Each row is a point on a tangle of strands that fork, close into loops and nearly touch. The rows are in no order.
Two points are linked if the straight distance between their rows is under 47.7. Some points are linked to none.
faso: [ 16   4 -13  -3  13  14  -2  -2  24  -9   6 -29  10  -6   2  -7 -18  -2
  14   7   2 -21  30   0  -8  -9  17  10  14  16   2  -5 -28  -4  11  -6
   4]
duz: [ 14  -3   1  10  -9   1   7  -6   9   8  18  -3  12 -13  22   4  -9 -13
 -15   5  -3  -6  23   2   9   0   4  -2  14   0  21 -12 -21  14   4   2
  -9]
faz: [ 15   8  -7   2  -3   3  -2  -2  15   7  20 -11  21 -15  14   6  -3 -14
  -5   8   1 -10  21  11   7 -13  14   3  15  17  19  -2 -13   6   5  -1
  -4]
losi: [ 20   4 -18   6  12 -27  22 -19   4  -7 -10 -11   8  -2  11  -1 -10 -23
  24   4  -5  15  15  27   1 -16  -1  -2  14  11   7   3  -2   0   4 -11
  -6]
Nez: [-18 -27   7   3   9   2   1  -7  -9  -8 -10   7 -19  20 -10  -3   6   4
  -1   2  -2   6   1 -28  -3   6 -20  -9 -21 -11  -7   0   4  -8  -4   5
  16]
Kamit: [  2 -19  22   7  -3   8   8  11 -11  13   3  16   5   7  16  10  18 -13
  -9  -1  -3  -6   1  -4  12   4  -6  -6  -5  -3  -5   0  11   3   0   4
   5]
kure: [  7  -1  -7  14  12   5   0 -13  14 -22 -20 -12 -14  -7  10 -17 -24   5
  15   9   9  -9   2  -7  -7   0   0   6  -2 -18  -5  -3 -31   7  -3 -23
  -8]
zizub: [  9 -13   9  11  13   5   7  10   8  -2   7  -5   5 -11  15  18   2 -22
  14   4  -3  -4   1   3  17 -10  10  -5   6   7   5  -3   7  -1   6  -6
  -7]
mal: [ 11  24   6 -22  -8  -5  -2   1   1  -4 -15  -9   2   1   4 -17 -14  25
   1 -16   5 -16 -17  -7 -21  19  -1  20 -13  -7 -16  -6 -31   7 -15 -11
   5]
zamok: [ -8  -8  -5   6  -5 -28   4 -24 -12  -3  -1   9 -24  -3 -18   6   2  -1
 -12   7 -14  28   5   7  -1  -8 -17  -7  -6 -24  20 -12   1   6  -2  10
  -2]
bil: [ 29  -4  14  11   0  -3  22   0   3   1   7  -4   9 -10  25  20   1 -21
  18   5  -8  18   5  17  29 -15   3  -8  14   1  15  -4  -8  -4  11   3
 -13]
pid: [-25  10   1 -14   2  -9 -17 -11 -17   7   9   4  -9   5 -23  -2  18   2
  -8  -1  -9  25  -4  -1   7   0  -4  -3 -17   3  10   5  18 -11  -2  21
  -4]
vuf: [ -2  -8  18  -3   3   5   3   3  -4   0 -17  -8  -6  14  10 -10   5  10
   3 -11  -1  -3 -16  -7  -7   5   7   1 -12  -6 -15   7   0  -4  -1   2
   8]
Sosub: [-15  -5   9   8   0  -4 -24   1 -14 -15  12   1 -23  -6 -12  16  10   3
   1   2   2  10 -12 -15   6 -20   2   1 -10 -12  13  -9  22  -4  -7   3
  -5]
Zove: [  3   4  -3   3  -5 -13   4  15   5  22   0   4  13  14   7   1   2   0
  -5  -8  -5 -15  -3  -1   0  22   8  -4   3  10  -8  15   6  -5 -18  -6
   8]
Bekef: [  2  14 -12   3  -7  -3  -5  -6   6  -5  16  -6  13 -24   6  -1  -2  -6
 -10   8   7  -5  12  19  -1 -14  10  10  13   6  17  -7 -11  17   4  -4
 -12]
susok: [-13  19   7  -9 -26   4 -14  16 -11  26   2  16  10   4  12   4  16   9
 -12 -10   0  -8 -13   0  -3   8  11  11   3   9   2   8   9  -1 -12  13
   4]
ratet: [ -2  12   7 -10  10  -5  -2 -11  -6  -7  -5 -11 -14   4 -12 -10   0  10
   1 -13 -10  23 -11   7   2  -3   5  -3 -13  -8  -7   5  13  -8   3   5
  -5]
zub: [-23  16 -14  -2  -6   9 -30 -11  -3  -1   6   7 -15   3 -22  -4  -2  20
  -8   0   9   4  -3 -13 -15  -1  -7  14  -9  -9   4   5   6   1 -14   4
   0]
sogu: [  9 -13  10  -9  13  -5  29  -9  -3  -2 -30  -9  -5  16   1  -8  -3   5
  17  -8  -9  18  -7   2   7  11  -5 -18  -8   0 -21   6   4 -20  14   2
   4]
Pep: [ -3   3   1 -14 -10 -23   6   1 -10  14   1   0  12   6 -15  -1   9 -15
  -7  -7 -21  18   0   2  19   2  -5 -15  -1   7  13  20  32 -11 -12   6
  -7]
loba: [  3  21 -14   3  16  -2 -18  -4   1 -18   8 -14 -15  -7 -16   3  -4  -5
  10   4   5  -2 -11  14   6 -28  13  16  -2   3  11   0  27   9  -7 -16
   1]
fakeb: [-10  -9  -4  13   3 -12   0 -23  -9 -21  -9   8 -30  -3 -13  -8  -5   3
  -3   9  -1  23   8   2 -13 -12 -17   3  -4 -26   9 -13  -5  10   5   1
  -6]
rof: [ -5 -21   2   7  -6  -7  13 -13   0   2  -6  15 -12   7   1 -16   2   3
 -14   3  -4   2   4   0 -16  11 -21  -7  -5 -24  -6   1 -14   9   2   5
   5]
foma: [ 11  -8  -7   6  20 -12  12   1  13  -2  -3 -10   6  -2   2   8  -9 -26
  19  -1  -4   0   3  10   7  -6   5  -8   9  16   1   6  13  -7   1 -11
   0]
Zod: [-10 -12  12   4  -1  -5  -3   3 -20  -6  11  14 -13  -3 -11  29  14  -6
  -3   1  -4  11  -2 -11  15 -15  -3 -12  -6  -7  16 -16  22  -9   1   7
   0]
Sagal: [-16 -18   5   1  15   9 -10   8  -4  -9 -12   6 -11  20 -13   1   6   0
   2  -1   2   0   0 -29  -2   8  -7  -9 -17   6 -12  10  15 -12  -3   0
  15]
vak: [-28  -6  -3  -6   8  -8 -24  -2  -8   7   7   5 -10  11 -26   9  13  -2
  -2   5  -2  15  -3 -15  11  -4 -12 -10 -19   2   7   2  19  -6  -9  13
   7]
zepo: [ 12   5 -26   4  16 -24  10 -10   5 -10  -5 -15   6  -1  -7   0 -13 -27
  23   0  -8   5   7  19   4 -14   6  -1  11  16   8   8  18  -1  -6 -19
  -1]
zepek: [-14  -9   8  -3   3  23  -8  17  -4   2   6  18   7   2  -2   9  11  -3
  -5   1  11  -9   4 -11  -1   7   0   0  -2  10  -7   6  15  -4   7  11
   1]
zisu: [  2 -10   8   0   2  -3  15  -1  -7   0   4  12   1 -12  -2   7   6 -15
  -6   1  -4  15   2  10   8  -6  -4  -9   6   4   8  -3  15  -1  13   6
  -5]
Rotan: [-15 -12  16  -2   6  11 -12  14 -15   1   1  11  -1  10   0  14  19  -3
   0  -8   1  -4  -2 -17  10  -4   5  -4 -13   9  -3   3  30 -10  -3   7
   5]
rata: [  7  -4  17 -14   2   0  23 -10 -14   2 -19 -19  -5  23   3  -1  13  12
  18 -14  -8  24 -16   3  13   2   1 -17 -12  -2 -14   5  15 -15   6   6
   1]
Kariz: [ -6  -9 -19  10   9  -1  -4  -1  13 -12   1   9   4   0  -9  -6 -11 -10
  -2  11  10  -4  12   0 -13   1  -7   2   8   1  -4  -1  -7  10   4  -8
   4]
dode: [ 22   9   2  -2  -7  -9   0 -12  16   2 -10 -33   5  -7  30   7 -16  16
  14  -6   2 -14  -5   3   8  -1   8  -3   3  -6  -7  -7 -37   1  -8 -18
  -2]
bobi: [  1 -17  38  -4  -8  21  11   8 -21   7  -6   2   3  16  13  -3  25   6
  -3 -11  -1  -6 -10   1   2  -2   5   4 -14  -4  -5  -4   1  -6   1  11
   6]
Pel: [ -1   9  -4   6 -18 -23 -18  -2  -8  13   6   3 -12 -11   7   8   6   4
 -17  -5 -10  -2 -18   3   4  -8   4   3   2 -16  15  -3   7  11 -21  -2
  -4]
lan: [ -5   4  14 -10   0   5   4   4 -11   0   7   8   5  -8  -2   4  20   0
  -7 -11  -2  14  -6  10   7  -2   8  -3  -3  10   3   7  25 -10   8  12
  -5]
Rup: [ -1  -4   4   6  13   0  -2  -7  -2 -16 -13  -8 -20  -3  -5  -2  -6   2
  10  -3  -1  12 -12   0   4 -10   4  -1  -8  -6  -4   0   7  -5   5  -5
  -6]
Mimos: [ 15   6   6  -3   0   6  15   7  16  18  14  -3  25  -5  17   0   2  -9
 -10   0  -5  -4  16   7   7  15   7  -5  11  15   2  10 -15  -1   8   5
   0]
sabal: [  7  -8  -3  -1  24  -1  20  -3   9 -14 -22 -11  -4   7  -4 -10 -14  -4
  19  -5  -2  10   0   7  -4   9   1  -9   1   7 -20   9  -2 -14  17  -7
   1]
derat: [ 11   3  -4   9   3  -9  -4 -10  12  -9 -12 -18  -9 -13  20  -2 -23   6
  10   1   5 -13  -4  -1   3  -4   4   7   3 -14   2 -10 -30   9 -11 -26
  -5]
Dato: [ -3 -12  19   4  -1   5   2   1 -10  -6  -4   2 -12  -3   9  -5   8   5
   2  -5   0   4  -9  -4  -2  -3   1  -2  -4 -14  -1  -5   2  -2   9   4
  -2]
podor: [  3  10   5  -2   0  -4  -5  23   8  10  -3  -9  14   8  12  11  -5   8
   8 -10   1 -26 -10  -9  -3  13  15   4  -3  17 -12  11  -3  -4 -14 -10
  10]
ruf: [ -8  -5  -5  -5  24  -2   6  -7   2 -13 -15   1 -13  14 -28 -17 -10   0
  -1   0  -2  14   3 -11 -14  12  -9  -6 -10   1 -13   8   3 -14   9   0
   6]
tuv: [ -4  17  10 -11  -1  11 -12   8  -1  -4  -5  -8   5  -5   4  -2  -8  21
   5  -9   4 -14 -22  -9 -11   2  14  12  -6   5 -10   4  -1   4  -7  -3
   3]
gev: [ 14  -1  -7   6  18   2  23 -17  13 -18 -23 -13  -3   1   7 -14 -14   3
  21   5   2  17   6  19   1  -1   1  -1   1   0 -15   2 -21  -9  24  -3
 -11]
Ras: [-14   6  18  -7 -20  18  -9  18 -12  21  -8  13   6  25   4   1  14  13
  -8  -6   4 -14  -9  -9 -11  12   9  16  -4  10  -5   8   3  -6 -11  18
  12]
tuti: [-13  -4  -1  15  -1  11 -24   0  -7 -24  10   2 -19 -14 -15   7   2   6
   5  11  10   0  -8 -10  -5 -24  -1   9  -3 -10  14  -6  16   8  -7  -6
  -5]
boz: [-14  14   3   0 -20  15 -30  10  -8  -5   2   1  -6 -12   4   5  -7  19
   4   1  10 -23 -20 -24 -11  -6  -5  14  -5  -2   1  -6  -5  14 -19  -4
  -1]
ler: [  0 -16  -7  10 -11 -27  13 -17  -5   8  -2  14 -19   3  -2  -3   4  -6
 -18   2 -15  12   3  11  -6   0 -23  -9   0 -26   9  -5  -8  10  -3   3
   2]
meli: [  1   0 -19  10  13  -1  -3 -12  12 -22 -12  -1  -8  -5  -6 -17 -19   0
   0  13  14  -8  11  -1 -20   1  -5   8   3 -10  -1  -3 -21  14  -5 -19
  -2]
pemom: [ 12  10   8 -15  -2  24   9   1  14  -4   9 -33  14 -13  18   1  -6  20
   6  -5   2  -5   6   3   1  -2  20  -1   9   9  -7   1 -24  -1  16   7
 -10]
sinu: [  3 -12   9  -1   1 -17  10  -7 -12   1 -13  -6 -12   6  -4   2   1  -7
  10  -7 -17  17  -7  -2  18  -3  -2 -18  -9  -7   2   0  17 -14  -2  -1
   2]
zilab: [-15   3 -12  -4  -1   2 -10  -4 -12   0  16  18   2  -6 -23  10  14 -11
  -8   5   7  16   7  10   3 -13  -7   2   2  16  18  -3  31  -3   9  12
   1]
kope: [-14  16  -3 -17  -7 -17  -9  -1 -12  18   5   4   2  12 -21  -9  17  -1
 -11  -8 -16  20  -2   3   6  11  -4  -9  -7   7   5  18  20 -14  -9  17
  -2]
tovo: [ -4   0 -25   4   8  12  -5  11  14  -5  20  10  14   0 -10   3   0 -19
   8  19  14 -12  18   7  -8  -5   2  10  13  21   2   0   5   6  13   3
  10]
lopif: [ 28  -8  22   3  -2   3  38   2  -2  14   1  -4  12   0  27   9   9 -12
   7   0  -9  16   1  14  31  -1  -5 -14   8  -1   1   3  -6  -9  14   0
  -7]
rit: [-21   3  -1  -1 -10  19  -9  -1  -5  -3   0  17  -4   9 -13 -14   6  22
  -6   2   8  -2   2 -17 -26  20 -12   6   0  -6  -7   7  -6   0   1  14
   5]
siket: [  6   3   6  -2 -18   6   3  11   3  17  10  -2  17  -1  24  -4  -7   3
 -12  -1   0 -28   5 -10   5  12   0   3   3   4  -2  -2 -24   5  -5   3
   5]
Git: [ 15  16   0  -9 -13  -1   6  14  14  25  14  -3  29   0  14   1  -5   5
 -12  -3  -1 -19  18  -1   2  23   6   0  11  20   0   4 -26  -5   1   0
   4]
Vek: [ -8  23   5 -12 -17   5 -22   6  -8   4  -9   2  -4   1   3  -4  -6  20
  -1 -12   4 -18 -23 -18 -16   2   2  21 -13  -2  -4  -3  -6   7 -22   0
   5]
tolum: [ 16  -8   6  14   2  -1  10   3   3   3  19   1  11 -15  17  19   3 -32
   8   8  -2   5  14   7  20 -18   6  -2  16   6  21 -12  -2   9   9   0
  -8]
botev: [  9  10  -1 -10  11  26  -2   1  19 -14   3 -36   7 -13   5  -1 -17  15
  18   3   4 -18   6  -3  -5  -7  18  10   5  12  -7   2 -25  -5  10  -6
  -4]
podar: [  4 -24   9  14   2  -1   9   7   3  10   6  13   5   1  13  16   3 -26
  -6   5  -3  -5   8  -5  13   6 -17  -9   4  -5  -1  -6   4   9   3  -2
   2]
nuroz: [-12   1   6   4 -15   5 -21  15  -4   8   4   8  -2  -4  12  12   3   7
  -5   0   7 -20 -15 -15   0  -3   5   6  -2  -1   2   0   6  10 -14   0
   3]
viga: [  4   2 -29   9  14  -8  -3   9  17   5  15   5  19   5  -8   7  -4 -25
   9  10   4 -14  16   8  -7   0   5   3  13  27   1   3   6   0  -3 -10
   8]
gur: [ 19  -7  -2  16   8  -2  20  -9   3 -20 -16  -8  -5  -5  14   3 -11   0
  25  11   0  16   2  17  13 -17  -1  -2   2  -5   0 -10 -18  -6  24   4
 -16]
pasu: [  8  23  10 -23 -24  -1  -4   3  -4  -2  -2 -20  10  -6  18  -8  -8  23
  -3 -15   5 -17 -20   1  -9   4  -3  17  -8  -4  -6 -15 -32   9 -10  -2
  -3]
kub: [  5  29   2  -5   1   2  -8 -11   0 -13   1 -17  -8 -20  -1  -3  -8  21
  -2  -7   6   4 -12  17  -4 -13  16  14   0 -12  -1  -3  -3  12  -2 -11
 -16]
dep: [ -6  19   1  -7 -23  -2 -16  16  -2  21   8   5  14 -10  20  13   3   4
 -10  -6   4 -23 -11  -4   1   3   7   8   3   7   5   1  -1   7 -13   2
   1]
zag: [ 13   5  21 -10  -7   3  16   2 -11   3  -7 -20   2  16  12   6  23  14
  10 -20  -3  16 -23   8   7  -5  13 -10  -4   2 -10   6  13  -3   0   6
  -5]
Seke: [ 21 -10   4  10   6  -2  29  -7  -8 -13 -10   4   4 -10  11  17  -4 -13
  25  10  -4  20   4  17  24 -17   2  -6   8  -1   9 -14  -6 -11  21   4
 -12]
vika: [ -2  33   0 -13   5   0 -12 -13  -2  -8   3 -10  -8  -8 -18 -10  -2  21
  -9 -13   1  17 -10  16  -6  -7  13  11  -8  -7  -5   7  10   1  -2   1
  -9]
nabor: [  6 -10  31  -9   5  27  20  15  -6   4  -4   1  15  11  16  -4  16   1
   2 -10   1  -6   2   0   6  13   8   0  -5   6 -17   2  -3  -5  15  10
   4]
tur: [  5 -21  -9  11   9 -12  15  -2   6   8   2  20  10   2  -3  17  -5 -32
  -2   6  -1   4   9   2   7   3 -15 -14   9   7   7  -6  15   7  -1  -5
   7]
lepob: [ -6 -15   7   5  16  -1  -6  11  -3  -3  -9   1  -7   6   0   8   5  -8
   5  -3  -3  -1  -6 -14  11   2   2 -11 -10  10  -8   7  21  -8  -4  -4
   7]
pepa: [  5  12   8  -3   4  -4  -4  -1 -11 -13  -2 -24 -15   0  -7  15   6  11
  20 -12  -5  28 -23   8  21 -20  14  -9  -7  -5   0   1  21  -8   1   0
 -13]
fegam: [  4  18  -6 -11   1  -7  -3   5   3   6 -13   2   0  10 -11 -18 -10  24
  -5 -10   2 -11 -12  -9 -20  21   2  12  -9  -3 -18   4 -16  -5 -12  -6
   9]
bido: [ -2   1  -5  -8   1  -1  13   0  -9   7  10  26  15 -10 -11   8  13 -21
 -14   4   1  17   7  15   3  -4  -8  -2  11  19  14   2  27  -6  14  11
  -2]
nuba: [ -4  15 -16   2   8  -1 -26  -1   5 -10   2  -6 -12  -7 -13   1 -11   4
  -3   1   7  -9 -12  -3  -3 -12   9  13  -3   1   3   2  11   9 -14 -17
   3]
numo: [ -5  15 -31   1  -4 -12 -15   4  11   5  -2  14   2   3 -14  -5 -13  10
 -10   4  11 -10   3  -6 -17  17  -6  10   7   1  -5  -4  -9   2 -11 -14
   5]
zugud: [ -4  -3 -16   0 -23  -9   2  -7   4  15   0  20   7   2   3 -17  -3  10
 -25   4   1 -14   8   3 -18  19 -18   2   7 -20  -2  -6 -29  11  -2   3
   3]
ketuz: [  0  -4 -11  -1   6  22  -6   5   6 -12  26  -2   8 -12   0   3   5 -17
   8  21   9 -15  17   6   1 -21   8  14  10  17  12  -8   6  13  14   5
   0]
nafo: [  0 -20   8  -3  19  17  26   5  -1  -4  -2  16  10   3  -5  -2   0 -18
  -2   7   3   3  20  -4   0  16 -10  -9   6   6 -12  -4  -5  -8  26   9
   1]
fikad: [ -9  -5 -10   0   8  -7 -14  -4 -10 -13   9   5 -10  -7 -23  13   6 -14
   3   7   2  11  -2   5   7 -24  -2   1  -1   8  16  -9  32   0   6   0
   4]
kiz: [-15 -25  -1   6  10  28  -5   4   3 -20   0  17  -3   0 -14   0   4   1
   6  11  13  -2  10 -19 -11   1 -18  -8  -5   1  -5  -3  10  -3   9   2
   9]
Gutem: [ 30   5  -3  -1   0  -1   6 -14  22   4  -6 -34  11  -6  29   3 -13   8
   8  -5  -3  -7  15   9   7   0  11  -8  12   3  -2  -3 -37  -6   6  -8
  -4]
vem: [  9  10 -15  -4   3   9  -5  12  20   3  10 -12  17  -7  -4  -2 -16   5
   2   7   7 -28  24 -11  -8   9  10  10  10  23   1  -5 -30  -7   4  -6
   2]
fuso: [  5   7   0  -4   7  -7   6   4   6  -1 -13 -10   3  11   1 -15  -4  14
  -1 -14  -5  -4 -11   2 -13  17  11  -2  -2   0 -18  11  -9  -5  -2  -8
   6]
tafa: [ -7 -23  -7   4  11  22   2  -2  -1 -27   3  11   0  -5 -13  -2   3 -11
  12  18  16   0  14  -5  -8 -16 -14  -1   4   3   4 -13   8   8  15  -1
   4]
pova: [  4 -18   9  -2  17   9  22   3   8  -6 -11   0   2   6   5 -13  -7  -5
   6   2   1  -3   9  -2  -4  15  -1  -8  -1   1 -19   5 -12  -8  20   2
   1]
dav: [ 18   5  -3  -6  -1  10  13  -9  18   1   6 -22  14 -10  20  -9 -14   9
  -6  -4  -2  -2  24   8   1   5  13   0  12   8   4  -2 -31  -1  16   3
  -9]
fevi: [  3   2 -13   2  21  -2   7   0  12 -11 -11   7  -5  12 -26 -25 -13  12
  -2   0   2   1   6  -5 -25  20   0   3  -4   4 -21   8 -11 -10  10 -10
   2]
Lebi: [-17  15 -11   4   5   7 -35  -8   0 -11   8  -3 -21  -1 -25   1  -2   7
  -1   5   9   6  -8 -10  -2 -16  -3  13 -15  -7   9   2  19   7 -15  -6
  -1]
tugil: [  7  -3 -10   9  11   7  -7  18  21  12  14   0  20  -3   7  14  -3 -20
   3   9   4 -23  14  -1   3   5  10   0   9  20   2   5  -1  -2  -5  -4
   3]
feb: [ 14   1   9   0   3  -6  13 -11 -10 -10 -21 -21 -17  10   4   8   5  15
  25  -9  -6  26 -24   5  18 -12   3 -14  -8 -12 -11   0   9 -14   7   4
 -11]
gol: [  7   0  22   2 -10   7  -1  13   4   6  -2 -20   6  -3  31  10  -1  10
  12  -7  -1 -23 -19  -5   5  -8  16   1  -3  -3  -3  -5 -12   8 -10  -6
   3]
sido: [ -2  -4  11   9 -22 -13  -2   5 -11  16  14  16  -8  -3  10  11  18  -3
 -17  -3  -9   2 -11   3   7  -6  -2  -3  -1 -14  12  -2  11   6 -10  10
   0]
sirip: [ -9 -10   1  -4  14 -13  -3 -13  -6  -4 -18  -6 -22  18 -16 -15  -3   1
   3  -3 -12  11  -7 -15   0   7  -9  -9 -19 -12 -10   7   3  -8  -5   1
   7]
fam: [  4  26   5 -15 -17  -7  -3  -5  -1  -2   1 -11   6 -21  12  -3  -6  20
  -9  -9   4  -4 -15  13  -5   1   7  11   2  -8   0  -5 -21  13  -7  -5
  -8]
botez: [  3  -8  -1  -7  -4 -27  17  -8 -12   9 -14  -8   5   1 -16   6  -3 -19
   8  -1 -23  22  -2   2  24  -1  -4 -23   2  -4  12   7  26  -9  -7  -5
  -6]
votep: [-17 -14   2   3   7  22   0   2   2 -17  -4  16  -4   8 -19 -14   3  12
  -2   6  11   2  10 -17 -25  16 -16  -3  -5   0 -14   7  -4  -8  11   8
   6]
Fosor: [  8  -2   6   0 -24  -2   9  -9  -5   5  -1  -7  -4 -11  20 -22 -12  15
 -12   4  -3 -17   3  -1  -5   3  -7   0   4 -26   3 -16 -40  18  -5  -2
  -5]
Tiluz: [ -2   8  -7   0  -6 -24 -16  -7  -2   9  -2  -2  -9   5  -6  -6   5  -3
 -12  -9 -17   6 -14   1   6   2   1  -5  -7 -10   7   7  15   3 -21   0
  -2]
rik: [ 19  -4  21  -3  -7  -1  27   4  -6   6   2  -4   5   1  23   7  18   1
   7 -12  -7  18 -12  14  19  -4   6 -14   2  -1  -2   5   7  -7   7   3
  -8]
tede: [-18  -2  -7   4 -15  22 -17   7   0  -5  15  14   4 -12  -6   1  -1   8
  -3  15  13 -10   5  -3 -10  -3  -7   6   8  -1   3  -2   3  12   2   8
  -5]
Lini: [-19  19 -24  -2 -15  13 -27   6   5   1  13  13   4  -7 -13   4  -6   8
  -3  10  18 -11   2   3 -12  -4  -5  15  14   5   7  -4   3   8  -2  -4
   1]
Mugav: [ -8 -13  14   5 -15  14  -5  16 -12  25  -1  19   6  19  14   5  15   0
 -13  -1   1 -17  -2  -8   1   8  -5   5  -5   0  -7   3   5   2 -13   9
  15]
vilir: [ -3  -6   0   2  -4  -5  13 -10   2  -2  -1  12   1  -6   0 -16   0  -2
 -16   4   1   6   7  12 -11   9  -8  -3   4  -9  -1   1 -13   6  12   5
  -5]
Nal: [  1   8 -15  -1  15 -14 -12  -7  -9 -14   1 -13 -13  -1 -26   4  -5 -17
  14   7  -6  12  -5  11  12 -27   4   3  -4   7  14  -2  30   6  -4 -11
   1]
seb: [  6  -6   6   5 -20   4   2   2   2   7  11  -6   6 -12  22  -3 -12   5
 -12   5   0 -22   8  -7   3   4  -3  -1   8 -12  10 -13 -29  17  -6  -1
  -5]
tavu: [ -6  -9 -11  16   4   6  -6 -16   2 -27  -7   6 -19  -7 -10 -12  -9   5
  -1  13   9   9   7  -3 -20 -11 -16   2   2 -19   3  -9  -9  19  -3 -10
  -6]
vurub: [ -6   5 -23   6  -3   2  -4  -9   6  -8  12   9  11  -9  -7 -10  -5  -7
 -11  14  10  -1  16  16 -14  -7  -5   9  12   2   7  -5  -7  17   8   0
  -5]
kuv: [ -5   3 -12  -7  -7 -16   1 -11  -3  14  -7  11 -11  19 -13 -22   5  14
 -20  -8 -10   3   0  -2 -21  20 -13   4 -10 -19  -8   8 -12  -4  -8   8
   9]
dusun: [ -5   4 -26   8  13 -11  -9   8  14   2  -8  11  -5  17 -26 -11 -12   7
  -5   3   4  -3   3 -13 -16  17  -5   1   0   5 -14   6   0  -5  -6 -10
   9]
savek: [  0  -3 -13   5  -5 -23  -5   6   2  18  -2   6   2  14   2   2   2 -10
 -10  -5 -12  -8  -5  -4   6  11  -3 -11   0  -3   1   8  16   0 -24  -3
   7]
big: [  7 -15  -8   5  10 -13  24 -14  -6  -1  -6  15   3  -8  -8   9  -5 -28
   5   9  -2  14  10  10   6  -8  -7 -10  11   6  10 -10  15   2  12   0
   2]
pezu: [ -4 -18  12  11 -14 -11   0   2 -18  11  12  21  -9   4   0  25  20 -10
 -14   0  -8  10  -1  -7  14  -7 -16 -11  -6 -17  13 -12  18   1 -10   9
   7]
leno: [  0  -3   2  -7   6 -26   3 -16  -6   5 -18 -15 -20  15 -13 -10  -4  -5
  10  -6 -24  18 -10  -2  12   0  -9 -16 -14 -21  -1   5   5  -5 -12  -4
  -1]
dofe: [  5 -14  16  -2  10  25  18  16   0  10   9   8  18   6   9  -5   7 -10
  -7   3  -2  -8  18  -8   7  21  -3  -2   2   9 -13   3  -8  -4  19  12
   1]
mito: [ -1   9   1   0  10   8 -11  15  11  -3   3 -15   8  -9   6   6  -5   5
   7  -4   3 -15 -10  -3  -2   0  18   7   0  12  -8  10  -1  -2  -4  -9
   0]
fibu: [-23  14 -10  -8 -13  10 -24   8  -3  13   3  16  -6   9 -14  -4   4  17
  -9  -3  12   1  -3 -12 -20  16  -2  11   0   2  -6   6   6  -6  -5   9
   5]
gez: [-11  -5  -2   4  -4  20 -14  16   4   3  18  15   9  -9  -1  18  11 -10
  -3  10  14  -5   5   0   5  -5   0   5   9  10   6  -2  17   7   4   8
  -5]
Pipo: [  3   6   0  -2   1  -3  11   4   9   8   5   7  13  -5   2 -10   2  -4
 -11  -2  -1   0   6  12  -5  15   5  -2   9   8  -3   9  -6  -3  11   4
  -3]
pezir: [ -9   5  17  -8 -15   4  -6  10 -16  19   7  13   2  10   5   5  29   3
 -16 -13  -5   6  -9   2   6   2   5   3  -7   6   5   7  23  -7  -5  17
   3]
Negil: [  6 -16  10   5 -19  -4  14  -8  -9  11  -5   3  -8   2  16 -17   3   4
 -11   0  -6 -10  -6   5  -9   2  -8  -1  -3 -27  -3  -5 -24   7  -4   2
   1]
dov: [ -9  23 -35  -4 -13  -3 -20  15  10  13  10  14   8  -1 -17   3  -7   5
  -3   8  19 -11   9   3 -14  13   0  17  21  13   3  -8  -8   1  -4 -15
   5]

A tip is a point with one link. Name the tips that can be reached along the links from each point below, in the order of the rows.
zilab -> tafa
pid -> vak
rof -> vem
dofe -> losi, bobi, pepa
viga -> ketuz, tugil

How many points has the smallest loop of links through each point below? Write 0 if it is on no loop.
bil -> 10
podor -> 27
Negil -> 9
podar -> 10
Nez -> 14
Kariz -> 14
kub -> 11

A piece is two or more points that can be reached from each other along the links. Count, over all rows, the pieces, the separate loops (a circle has one, a figure eight two, a Y none), the forks (points with three links) and the tips (points with one).
pieces -> 6
loops -> 7
forks -> 10
tips -> 8
